Points, in no order, along strands that fork, close into loops and pass close to each other.
Points whose rows are less than 50.8 apart are linked; no others are. Some points are linked to none.
(930): -5; -14; 1; -9; 6; 8; -17; -6; 10; 2; -13; 7; -3; 2; -12; 5; 16; 41; -6; -13; -7; 1; 20; -1; 3; 24; -12; 6; 6
(202): -3; -20; -4; -12; 12; -12; 5; 4; 2; 6; -7; 43; 20; 9; 6; -4; 5; -10; -17; 3; -10; 0; 5; 16; -20; -6; -2; -17; 16
(647): -1; -25; -6; -9; 22; -11; -15; 24; 18; 13; -17; 19; 1; -7; 1; 0; 28; 26; -9; -9; -18; 7; 4; 9; 14; 8; -13; 8; -8
(684): 7; -9; -8; 3; 8; 18; -5; -8; 16; 7; -10; -19; -11; 5; -14; 10; -15; 15; 8; 8; 3; -9; 23; -4; -15; 2; -12; 11; -4
(500): -1; 14; -3; 8; 1; -16; 2; -9; -18; -17; 6; -23; 1; 15; 3; 2; -13; -36; 6; 14; 7; -4; -35; 7; -10; -32; -14; -7; 13
(92): -7; 12; 7; 20; -23; 16; 1; -19; -3; -4; 10; -36; -2; -5; -11; 5; -28; -1; 21; 6; 13; -22; 6; -11; -20; -11; 10; 1; 6
(68): 12; 23; 14; 13; -3; -13; 15; 5; -15; 0; -5; -6; -5; -12; 14; -10; 8; -17; 17; -18; 4; 6; 2; -9; 30; -12; 13; 10; -22
(469): 0; 1; 7; -3; 3; -9; 5; 7; 2; 9; 2; -4; -4; -24; 0; -3; 23; -2; -5; -7; 1; 4; -5; 8; 22; -8; 14; 1; -16
(498): 6; -2; 14; 3; -15; 4; -3; 2; -6; 19; -1; -12; -11; -17; 0; 6; 11; 9; 3; -3; 7; 1; 13; -28; 16; 10; 15; 11; -32
(792): 12; 19; 19; 29; -14; 8; 11; -13; -15; -4; -3; -27; -9; -2; -2; 11; -12; -26; 9; -26; 9; 8; 8; -8; 14; -14; 11; 9; 10
(689): 1; -8; 0; -8; 14; -22; 4; 7; -7; 3; 8; 29; 19; -4; 24; -6; 15; -29; -20; -9; -8; 8; -8; 10; 11; -3; 11; -22; -1
(1246): 2; 10; 4; 27; -13; 15; -3; -1; 5; -6; -6; 3; -19; -4; 1; 6; 8; 35; 14; -23; -2; 2; 8; -2; 14; 23; 2; 10; -16
(449): 3; -26; -7; -1; 4; 2; -2; 14; 21; 22; 7; 26; 5; 0; 3; 0; 6; 5; -24; 7; 0; 7; -7; 2; -4; 1; -1; -2; 2
(621): 10; 9; 14; -8; -13; -3; -3; 4; -10; 7; 0; -8; -7; -6; 13; 2; -1; -6; 16; -6; 4; 6; 13; -26; 9; 11; 11; 8; -28
(61): 9; 3; 10; 10; 2; 7; 7; -14; 3; -7; -9; 1; -8; 2; -2; 5; 3; 0; -7; -25; -1; 13; 6; 11; 9; 2; 2; 7; 12
(826): 17; 4; 5; 8; 10; -14; 5; 18; -7; -4; -25; 5; -16; -16; 16; 5; 29; 6; 16; -6; -8; 11; 3; 2; 25; 3; 0; 17; -41
(155): 8; -10; -5; -1; 7; 5; 6; 4; 15; 12; -15; -3; -14; 1; -6; 2; -7; 14; 13; 15; -3; -9; 11; 8; -21; -5; -4; 8; -13
(878): 3; 8; 12; 4; -5; -17; 14; -8; -11; 8; -7; -5; 5; -18; 3; -9; 5; -27; 8; 6; 2; -14; 3; 14; -3; -37; 27; -6; -8
(453): -2; -11; 9; 7; -12; 10; -11; 1; 9; 19; 6; 2; -4; -9; -3; 7; 10; 23; -10; -8; 7; 3; 9; -27; 16; 21; 7; 9; -18
(645): -24; -16; -14; 1; -7; 12; -1; -14; -12; -11; 11; 5; 18; 23; -21; 12; -20; -9; -21; 37; 21; -7; -15; -4; -34; -2; -32; -6; 23
(35): -8; 10; -5; 28; -14; 20; 3; -9; 7; -1; 20; -27; -8; -16; -9; 0; -20; 19; 22; 6; 10; -21; -5; -3; -1; -3; 8; -1; -4
(683): 2; 3; -3; 9; -7; 16; -1; 0; 8; -7; 16; 4; -1; 7; 13; 2; -9; 2; -6; -18; 7; 14; -10; -13; 9; 26; 1; -3; 3
(120): 5; 17; -2; 17; 4; -19; 19; 0; -7; -2; 2; 1; -4; 8; 7; -15; -5; -21; 3; 2; 1; -6; -23; 17; 8; -36; 4; -1; 4
(351): 13; 11; 5; 0; -3; 6; -8; 0; -8; -5; -4; -14; -18; 2; 10; 9; -7; 4; 18; -16; -5; 10; 20; -20; 9; 21; -2; 11; -22
(649): 6; 11; 7; 0; -1; -16; 16; 16; 2; -6; -6; 6; -5; -30; 8; -11; 30; -4; 10; -16; -4; 3; -13; 19; 30; -5; 16; 0; -22
(606): 7; 7; -5; 10; -4; 17; -16; 0; 1; 0; 4; -23; -12; 3; 2; 15; -9; 16; 10; -5; 2; 2; 20; -29; 6; 24; -5; 10; -21
(25): 6; 18; 13; 21; -4; 12; -1; -5; -7; -4; -15; -31; -20; -18; -10; 12; 8; 10; 20; -18; 2; 7; 10; -5; 26; 0; 4; 14; -14
(716): 3; 9; 4; -4; -3; -4; 0; 1; -3; -6; 15; 4; 1; 0; 18; -4; -5; -10; -2; -21; 4; 17; -8; -14; 23; 16; 6; -3; -7
(990): -1; -24; -12; 1; -17; 21; 0; -1; 21; 10; 16; 8; 0; 0; -4; 11; -16; 8; -13; 24; 14; -8; -8; -7; -19; 15; -8; -12; 7
(660): 4; 4; 11; -7; 8; 6; -15; -20; -5; -3; -14; -28; -11; -7; -13; 12; 4; 12; 5; -7; -2; 5; 29; -7; 9; 7; -4; 13; 0
(768): 6; 7; 18; 13; -6; -8; -8; 3; -34; -6; -28; -9; -27; -15; -9; 22; 31; 20; 16; -18; -5; 8; 22; -21; 27; 11; 3; 16; -28
(991): 13; 23; 21; 20; -8; -11; 10; -11; -21; -4; -3; -28; -3; -4; 6; -1; -8; -38; 17; -17; 8; 0; -2; -7; 7; -30; 8; 5; 7
(1236): 6; -9; 5; -21; 11; -2; -14; -4; 0; 18; 0; -22; 2; -4; -3; 6; 1; 1; -1; 11; 3; -6; 25; -29; 3; 1; 3; 10; -11
(379): 3; 14; -3; 30; -6; 16; 6; 1; 7; 1; 3; -34; -16; -12; -8; 0; -15; 14; 25; 4; 3; -11; 0; -4; 1; -8; 6; 13; -15
(1172): -4; -15; -7; -17; 19; 10; -9; -9; 19; -2; -7; 0; 6; 1; -15; -2; 7; 22; -16; 3; -4; 3; 10; 9; -2; 10; -14; 5; 22
(303): -4; 23; 2; 7; 13; -4; -4; -9; -4; -2; 0; -26; -2; 5; -7; -11; -4; 11; 6; -10; -5; -6; 6; -5; 17; -8; 4; 14; -1
(420): -11; -19; 4; -3; -11; 5; 6; -8; 8; -1; 6; 26; 12; 3; -5; 1; 4; -1; -27; -5; 7; 6; -11; 18; -7; 8; 4; -11; 24
(23): 5; 11; 5; 11; 5; -10; 11; 1; -4; 14; 1; -9; 3; 10; 5; -7; -15; -16; 7; 2; 5; -10; 4; -16; 2; -19; 10; 12; -14
(1282): -11; -11; -12; 27; 1; 24; 8; -17; 16; -3; 18; -10; 1; -3; -12; 7; -22; 11; -14; 13; 15; -6; -11; 9; -6; 2; -7; 4; 21
(965): -1; 19; 14; 14; -22; 13; 0; -3; -5; -7; -3; -18; -16; -22; -6; -1; 8; 24; 23; -18; 6; -2; 6; -7; 18; 14; 13; 2; -15
(654): -1; -4; -1; -12; 2; -17; 8; -5; -9; 1; -8; 35; 13; 15; 8; -7; 0; -17; -2; 1; -5; -8; 3; 22; -21; -12; 5; -18; 8
(717): -5; -21; -14; -9; 24; 6; 3; 2; 19; 0; -1; 11; 8; 9; -15; -2; -7; 7; -14; 13; -5; -3; -1; 16; -16; -4; -16; 2; 23
(183): 8; 2; -5; 17; -7; 6; 13; 2; -3; 6; 7; 6; -7; 23; 5; 8; -27; -21; 2; 14; 9; -3; -10; 0; -23; -11; -2; 4; -4
(372): -10; 1; 17; 7; -15; 3; 7; -15; -10; 6; 3; -23; 2; -2; -14; 2; -19; -11; 10; 9; 13; -16; 2; -3; -21; -24; 15; 4; 7
(381): -9; -7; -11; -10; -10; 16; 4; 4; 17; -11; 10; 5; -6; -8; -9; -5; -4; 14; 3; 8; 0; -2; -18; 26; -19; 3; -3; -15; 19
(576): -13; 1; -8; -33; 10; -5; -10; 0; -3; -16; 10; 6; 21; 5; -2; -11; 4; -11; -16; 9; -7; 4; -9; 3; -4; 5; 1; -14; 27
(832): -15; -18; -12; -13; -14; 3; 0; 23; 8; 5; 17; 32; 16; 3; -6; -6; -2; 3; -15; 25; -1; -8; -19; 2; -26; 3; -1; -18; 15
(186): 2; 4; 7; -14; 14; -15; 3; -2; -3; 5; 5; -14; 3; -18; 7; -3; 10; -21; -5; 2; -2; 3; -3; 0; 16; -12; 15; -5; -6
(745): -16; -11; -8; 11; -11; 17; -1; -24; -10; -13; 9; -12; 12; 22; -17; 18; -27; -12; -14; 26; 21; -11; -4; -7; -32; 4; -24; 0; 27
(191): 1; 6; 12; -10; 1; -18; 6; -10; -9; 0; -8; 27; 11; 11; 13; -13; 3; -13; 0; -18; -6; -5; 11; 12; -1; -5; 11; -13; 4
(299): -3; 8; 14; 2; -18; -6; 11; -15; -17; -1; 2; -10; -1; -1; -4; -2; -9; -22; 7; 8; 12; -9; -5; 11; -16; -26; 16; -7; 8
(1075): -16; 16; -5; 11; -18; 5; 5; -13; -6; -11; 23; -11; 6; 12; -5; -7; -20; -5; 4; 9; 11; -14; -20; -7; -7; -2; 5; -8; 12
(902): 2; -6; 7; -6; 6; -14; 8; -1; 0; 4; -4; 28; 8; -3; 14; -6; 16; -9; -11; -21; -6; 7; 7; 17; 10; 1; 12; -11; -2
(460): -8; -5; -2; -33; 0; -5; -14; 5; 9; 1; 2; 9; 12; -8; -2; -14; 15; 19; -7; -5; -14; 1; 7; -3; 8; 20; 6; -3; 4
(926): -10; 3; -6; 16; 5; 3; 8; -8; -5; -4; 15; 10; 12; 27; -1; 0; -19; -12; -23; 0; 10; 3; -15; -8; 0; -5; -9; 4; 24
(416): 10; 21; 4; 14; -1; -18; 11; -5; -15; -5; 3; -25; -5; 5; 11; -7; -9; -32; 14; -3; 6; -4; -21; 2; 7; -31; 0; 1; 5
(385): 2; -4; 5; -4; 12; 2; -16; -12; -1; -2; -18; -11; -14; 0; -13; 12; 15; 26; -2; -13; -7; 8; 21; -1; 12; 15; -7; 14; -1
(744): 2; 17; -2; -8; -6; -5; 6; 23; 2; -14; 4; 19; 1; 0; 16; -21; 3; 6; 19; -13; -11; 4; -22; 7; 8; 13; 5; -8; -3
(400): 7; -4; 23; 9; -5; -10; 7; -1; -9; 12; -22; 13; -10; -16; 4; 8; 28; 7; 1; -27; -1; 8; 20; 9; 18; -2; 13; 7; -19
(377): -5; -8; -14; -35; 11; -8; -11; 28; 16; 1; 7; 12; 14; -18; -1; -14; 21; -3; -16; 12; -20; -4; -10; 12; 0; 1; 8; -16; 6
(813): -14; -8; -17; 9; 1; 18; 2; 6; 27; 3; 14; 6; -6; -8; -12; -8; -10; 31; 1; 12; -3; -11; -13; 14; -6; 10; -5; -4; 8
(944): -14; -27; -2; -14; 6; -6; 3; 3; 4; 4; 2; 41; 26; 7; -1; -1; 10; -6; -32; 6; -4; 1; -5; 16; -15; 2; -5; -14; 34
(78): 5; 9; 1; 5; 14; -2; 8; -11; 7; -10; -10; 4; -6; 9; -2; -7; -1; 2; 1; -13; -7; 3; -5; 24; 2; -11; -2; 4; 17
(507): 8; -6; -2; -2; 6; -10; 2; 20; 2; 18; -4; 24; 0; 6; 21; -7; 5; 3; 4; -7; -5; 5; 6; -11; 6; 7; 5; 6; -28
(917): 4; 10; -11; -13; 16; -5; -3; 23; 11; -8; -2; 5; -3; -1; 7; -17; 2; 13; 17; -1; -15; 7; -13; 9; 2; 3; -6; -1; -7
(1241): 4; 13; 8; 14; -12; 9; 5; -17; -6; 0; -5; -7; -1; 24; -5; 10; -22; -3; 6; -13; 1; -6; 29; -11; -14; -3; 5; 15; 6
(188): -15; 0; -15; -15; -16; -2; 0; 19; -10; -8; 16; 27; 13; 9; -2; -3; -3; -12; -9; 24; 2; -3; -32; 6; -24; -1; -7; -25; 9
(1272): 7; 14; 22; 13; -7; 6; -8; -3; -19; 4; -12; -44; -13; -25; -11; 11; 1; -8; 24; -10; 7; 3; 17; -21; 15; -10; 11; 16; -17
(82): -1; 6; -6; -26; 23; -26; -3; 10; -2; -2; -2; 9; 10; -13; 11; -20; 20; -3; 4; -2; -25; -5; 3; 14; 11; -5; 11; -11; -9
(796): 10; -24; -3; -23; 0; -1; -9; 6; 23; 16; -6; -3; -8; -22; -8; 1; 21; 14; -13; 14; -6; 0; 8; 6; 1; 3; -4; -3; -1
(419): 11; -4; -5; -4; 8; 14; -9; -6; 16; -3; 2; -22; -10; -15; 1; 11; 1; 1; -4; 2; 2; 17; -1; -3; 11; 15; -5; 2; 0
(314): 5; 15; 0; 14; 11; -20; 18; 9; -1; 2; -3; 14; 3; 4; 15; -18; 3; -13; 4; -8; -5; -6; -13; 17; 12; -25; 11; -2; -9
(1207): 1; -14; 0; 3; -13; 10; 5; -7; 6; 10; 9; 2; -4; 4; -7; 10; -17; -11; -8; 20; 13; -1; -5; -2; -21; -6; 3; -3; 3
(707): 9; 9; 7; -20; 17; -14; -10; -11; -14; -3; -14; -12; 1; 9; 7; -5; -4; -9; 13; -8; -12; 0; 30; -12; 0; 0; 0; 5; -6
(1160): 4; 11; -12; 9; -7; 12; 2; 11; 18; -11; 16; -16; -10; -14; 15; -5; -8; 3; 16; 3; 7; 4; -26; 4; 10; 11; 0; -7; -11
(171): 3; 2; -14; -7; 10; -4; 1; 15; 7; -3; 6; 12; 2; 6; 9; -6; -6; -7; 1; 10; -5; 8; -21; 7; -7; -5; -5; -9; 5
(578): 5; 21; -7; 28; -1; 8; 7; -14; -1; -11; 3; -27; -11; 19; -5; 0; -27; -2; 18; -7; -2; -12; 2; 1; -8; -15; -8; 13; 15
(1255): -7; 0; -1; -6; 6; -17; 2; -10; -17; -6; 7; 2; 15; 11; 7; -1; 0; -34; -19; 6; 6; 0; -16; 9; -3; -18; -2; -12; 13
(914): 2; 0; 2; -28; 17; -10; -10; -9; -6; -1; -5; 6; 15; 18; 7; -5; -6; -10; -6; -4; -6; 2; 25; -14; -4; 8; 0; 0; 7
(888): 2; -32; -6; -29; 5; 3; -11; 7; 27; 14; -5; 12; 10; -10; -14; -2; 18; 19; -23; 16; -9; -1; 6; 5; -6; 11; -11; -9; 19
(289): 1; 14; 1; 17; -3; 7; 1; 6; 2; 3; -11; -20; -19; -3; -11; 3; -5; 27; 26; 2; -2; -15; 14; -4; 0; -3; 2; 18; -26
(12): -14; -20; -17; 2; -9; 17; 2; 9; 9; 2; 15; 27; 10; 11; -7; 4; -19; 8; -13; 24; 11; -5; -16; -4; -29; 8; -13; -14; 16
(676): 5; -10; -1; -6; -11; 4; -12; 11; 11; 10; -15; -11; -21; -20; -11; 3; 27; 36; 8; 7; -4; -5; 8; -6; 6; 14; 1; 3; -24
(1215): 12; -16; -3; -19; -7; 10; -7; 1; 21; 6; -2; -12; -11; -23; 1; 9; 8; -1; -3; 16; 3; 11; -5; 7; -4; 9; 0; -9; 1
(334): -11; 3; -11; 8; 6; -15; 10; 0; -15; -7; 6; 22; 12; 37; -4; -10; -19; -16; -9; 14; -1; -12; -21; 7; -19; -22; -21; -8; 19
(428): 10; 8; 24; -4; -3; -12; 0; 2; -30; 4; -15; -17; -10; -32; 5; 6; 20; -11; 20; -9; 1; 9; 23; -22; 31; -1; 13; 9; -35
(502): 13; 6; 5; -1; 5; -1; 4; 4; 1; 7; -22; -13; -17; -7; -7; 3; 6; 12; 22; 9; -7; -8; 19; 8; -5; -12; 3; 16; -24
(1154): -8; -2; -12; -30; 22; -17; -10; 10; 4; -2; 7; 14; 20; -7; 5; -11; 14; -10; -14; 6; -18; -1; -2; 12; 3; -6; 5; -15; 12
(95): -18; -5; -9; -23; -9; -7; -7; 15; -22; -13; 8; 30; 21; 8; -6; 6; 12; -23; -22; 27; -4; 6; -26; 16; -26; -8; -19; -32; 20
(733): 4; -23; -4; -12; 5; -5; -4; 25; 16; 22; 0; 34; 10; -1; 15; -6; 9; 5; -8; 1; -8; 5; 2; -3; -7; 9; 2; -5; -10
(575): -14; -8; -16; -25; 9; 12; -11; 1; 5; -13; 12; 5; 27; 8; -10; -2; 0; -1; -25; 24; 4; 0; -9; -5; -14; 16; -14; -13; 39
(445): 6; 21; 1; 13; 2; -5; 7; 7; -4; -4; 11; -9; -5; -3; 14; -10; -2; -3; 6; -18; 0; 8; -12; -17; 29; 8; 8; 9; -20
(2): 6; 8; 16; -1; -1; 4; -11; -15; -11; 3; -11; -45; -6; -7; -6; 14; -10; -11; 17; -7; 4; -2; 25; -20; -2; -5; 5; 14; -3
(560): -7; 7; 0; 14; -20; 15; 4; -16; -3; 2; 8; -2; 4; 21; -14; 4; -29; 8; 4; -4; 8; -17; 19; -20; -16; 4; 7; 10; 6
(1225): -1; -6; -11; 1; 6; 17; -4; -15; 8; -4; 3; -20; 5; 17; -8; 13; -23; -3; -1; 13; 9; -5; 17; -13; -20; 8; -13; 6; 13
(978): 1; 18; -4; 12; 3; 1; -2; -11; -9; -7; 16; -10; 7; 25; 8; 1; -24; -17; -7; -8; 8; 6; -9; -21; 11; 4; -6; 7; 11
(1049): 6; 8; 22; 25; 0; -8; 1; 5; -26; 5; -31; 3; -19; -16; -6; 17; 34; 13; 10; -18; -4; 4; 19; -6; 28; -4; 9; 17; -28
(1023): -5; -1; -10; 14; -7; 15; 1; 18; 15; -7; 16; 25; 3; 13; 15; -3; -14; 10; -1; -15; 1; 12; -21; -5; 2; 21; -5; -8; 5
(310): -25; -14; -16; -14; -2; 12; -2; -2; -3; -17; 14; 5; 21; 7; -22; 4; -4; -4; -25; 41; 8; -4; -22; 5; -27; 0; -26; -14; 37
(1190): 2; -3; -7; -5; 17; -3; 7; -5; 7; -5; -3; 3; 0; 11; -6; -2; -7; -7; -4; 12; -6; 0; -7; 22; -14; -15; -9; -3; 15
(73): -4; -2; -6; 15; -8; 17; 1; 2; 18; 0; 2; 3; -11; -5; -7; -3; -4; 35; 10; -8; -1; -4; -1; 11; 1; 12; -2; 1; -6
(1122): 0; 6; 6; -15; -12; 3; 3; -7; 2; -5; 0; -4; -5; -4; -2; -9; -2; 5; 10; -4; 1; -5; 6; 6; -11; 4; 11; -6; 2
(357): -8; -10; -7; 16; -1; 18; 5; -22; 8; -12; 12; -10; 1; 2; -11; 15; -12; -5; -20; 11; 14; 6; -17; 14; -6; -2; -11; -2; 24
(389): -6; -1; -16; -9; -2; 6; 5; 17; 13; -11; 14; 4; -2; -10; -4; -7; 1; -2; -3; 15; -3; 3; -33; 24; -10; -2; -2; -15; 13
(325): 6; 3; 3; 4; 0; -10; -4; 24; -2; 5; -12; 12; -12; -5; 11; 1; 19; 18; 15; -10; -9; 6; 1; -6; 18; 13; 2; 16; -35
(594): -1; -29; -16; 6; 1; 14; 1; 14; 34; 17; 8; 8; -5; -13; -12; -1; 1; 26; -12; 14; -3; 1; -10; 11; -6; 6; -9; 2; 4
(624): 13; -4; 16; 6; -4; -2; 9; -9; -2; 6; -16; 14; -7; -5; 5; 6; 16; -5; -4; -30; 3; 14; 16; 15; 9; 3; 11; 0; -5
(363): 10; 5; 4; -12; 13; -17; -2; -1; -5; 3; -22; -4; -7; -2; 5; -4; 12; 0; 15; -9; -13; 1; 25; 5; 5; -8; 6; 3; -16
(1261): -8; 2; -5; 18; 5; 3; 12; -1; 0; 6; 10; 21; 10; 27; -2; -8; -17; 6; -15; -9; 3; -5; -4; -2; -1; -1; -1; 11; 13
(1123): -10; -11; -4; 2; -9; 19; -7; -23; -1; -9; 8; -27; 12; 16; -10; 14; -28; -7; -6; 18; 19; -15; 14; -18; -27; 10; -14; 1; 25
(1053): -1; 4; 2; -11; 15; -15; -1; -13; -8; -1; 4; -12; 10; 3; 6; -2; -2; -25; -8; 0; 0; 2; -3; -2; 8; -14; 6; -2; 8
(984): 3; -2; 8; 13; -14; 0; -8; 13; -6; 0; -20; 13; -21; -5; 5; 11; 26; 36; 14; -16; -2; 4; 9; -8; 13; 23; -1; 15; -31
(921): 15; -21; 0; -19; 14; -5; -10; 10; 13; 12; -20; 6; -9; -13; 2; 7; 26; 18; -4; 1; -14; 10; 13; 7; 6; 7; -10; 1; -11
(762): 9; 27; 18; 13; -5; -11; 6; 8; -27; -1; -18; -14; -9; -16; 4; -2; 10; 0; 31; -9; -2; -3; 17; -18; 27; -10; 13; 21; -36
(373): 1; -13; 3; -30; 18; -17; -15; -5; -4; 6; -2; 12; 16; -5; 13; -6; 14; -3; -15; -9; -14; 6; 22; -11; 11; 14; 3; -6; -1
(1342): 1; -19; -1; 7; -8; 7; -15; 17; 16; 18; 2; 17; -3; -2; 8; 1; 12; 33; -9; -11; -1; 9; 1; -16; 9; 27; -7; 7; -13
(125): 5; 9; 9; 13; -3; 13; 1; -21; -6; -10; -4; -3; 1; 17; -4; 7; -10; -4; -4; -24; 3; 5; 18; -4; 5; 7; -3; 10; 18
(362): -9; -16; -4; 13; -5; 14; -6; 15; 19; 5; 11; 27; 8; 4; 7; -4; -2; 33; -6; -16; -1; 10; -6; -3; -1; 27; -7; -2; 9
(734): 4; -4; 8; -17; 6; -3; -13; -14; -1; 8; -2; -39; 5; -2; -4; 9; -11; -16; 4; 9; 6; -5; 16; -16; -9; -6; 5; 9; -1
(1221): -7; 11; -11; 5; -3; -15; -1; -5; -27; -16; 7; -1; 5; 35; 2; 0; -16; -28; -3; 19; 6; -2; -30; 1; -20; -18; -30; -12; 15
(350): -13; 10; -7; -3; -22; -5; -2; 2; -25; -17; 10; 17; 7; 24; 3; -2; -8; -23; -1; 22; 6; 4; -34; 4; -25; -9; -19; -24; 6
(1326): 9; 13; -2; -17; 19; -25; -1; 8; -4; -3; -15; 3; 1; -13; 12; -15; 22; 1; 18; -3; -22; -5; 9; 12; 15; -10; 8; 1; -25
(1257): -10; -6; -2; -18; -4; -14; -1; -3; -22; -8; 9; 25; 19; 6; 7; 5; 11; -37; -26; 16; 3; 8; -19; 17; -13; -10; -5; -31; 11
(982): -10; -2; -7; 4; -4; 10; 3; -2; 4; 8; 7; 14; 11; 27; -7; -5; -21; 12; -6; 1; 4; -11; 11; -14; -18; 7; 0; 5; 6
(615): 6; 10; 0; 3; 4; -24; 17; 19; 0; -5; -7; 21; 3; -10; 21; -18; 17; -15; 9; -13; -11; -1; -17; 29; 12; -14; 11; -9; -11
(788): 3; -3; -4; 1; 2; 11; 0; -13; 7; -10; 9; -22; -7; -8; 1; 8; -3; -19; -12; 9; 11; 16; -16; 9; 2; -3; -3; -4; 15

A fork is a point with three links, a tip a point with one. Leave the first point through the second and follow the links. Name the first fork or tip that comes.
(1257); (1255) | (416)
(1282); (357) | (796)
(606); (351) | (428)
(615); (649) | (188)

How many points has the smallest loop of links through each point below? Write none if it is on no loop.
(684) | 14
(389) | 16
(813) | 9
(120) | 15

A tip is a point with one link. Name the tips that can be reached along the links from each point below, in the order of the rows.
(707) | (878), (460), (377)
(351) | (606), (428)
(990) | (792), (183), (334)
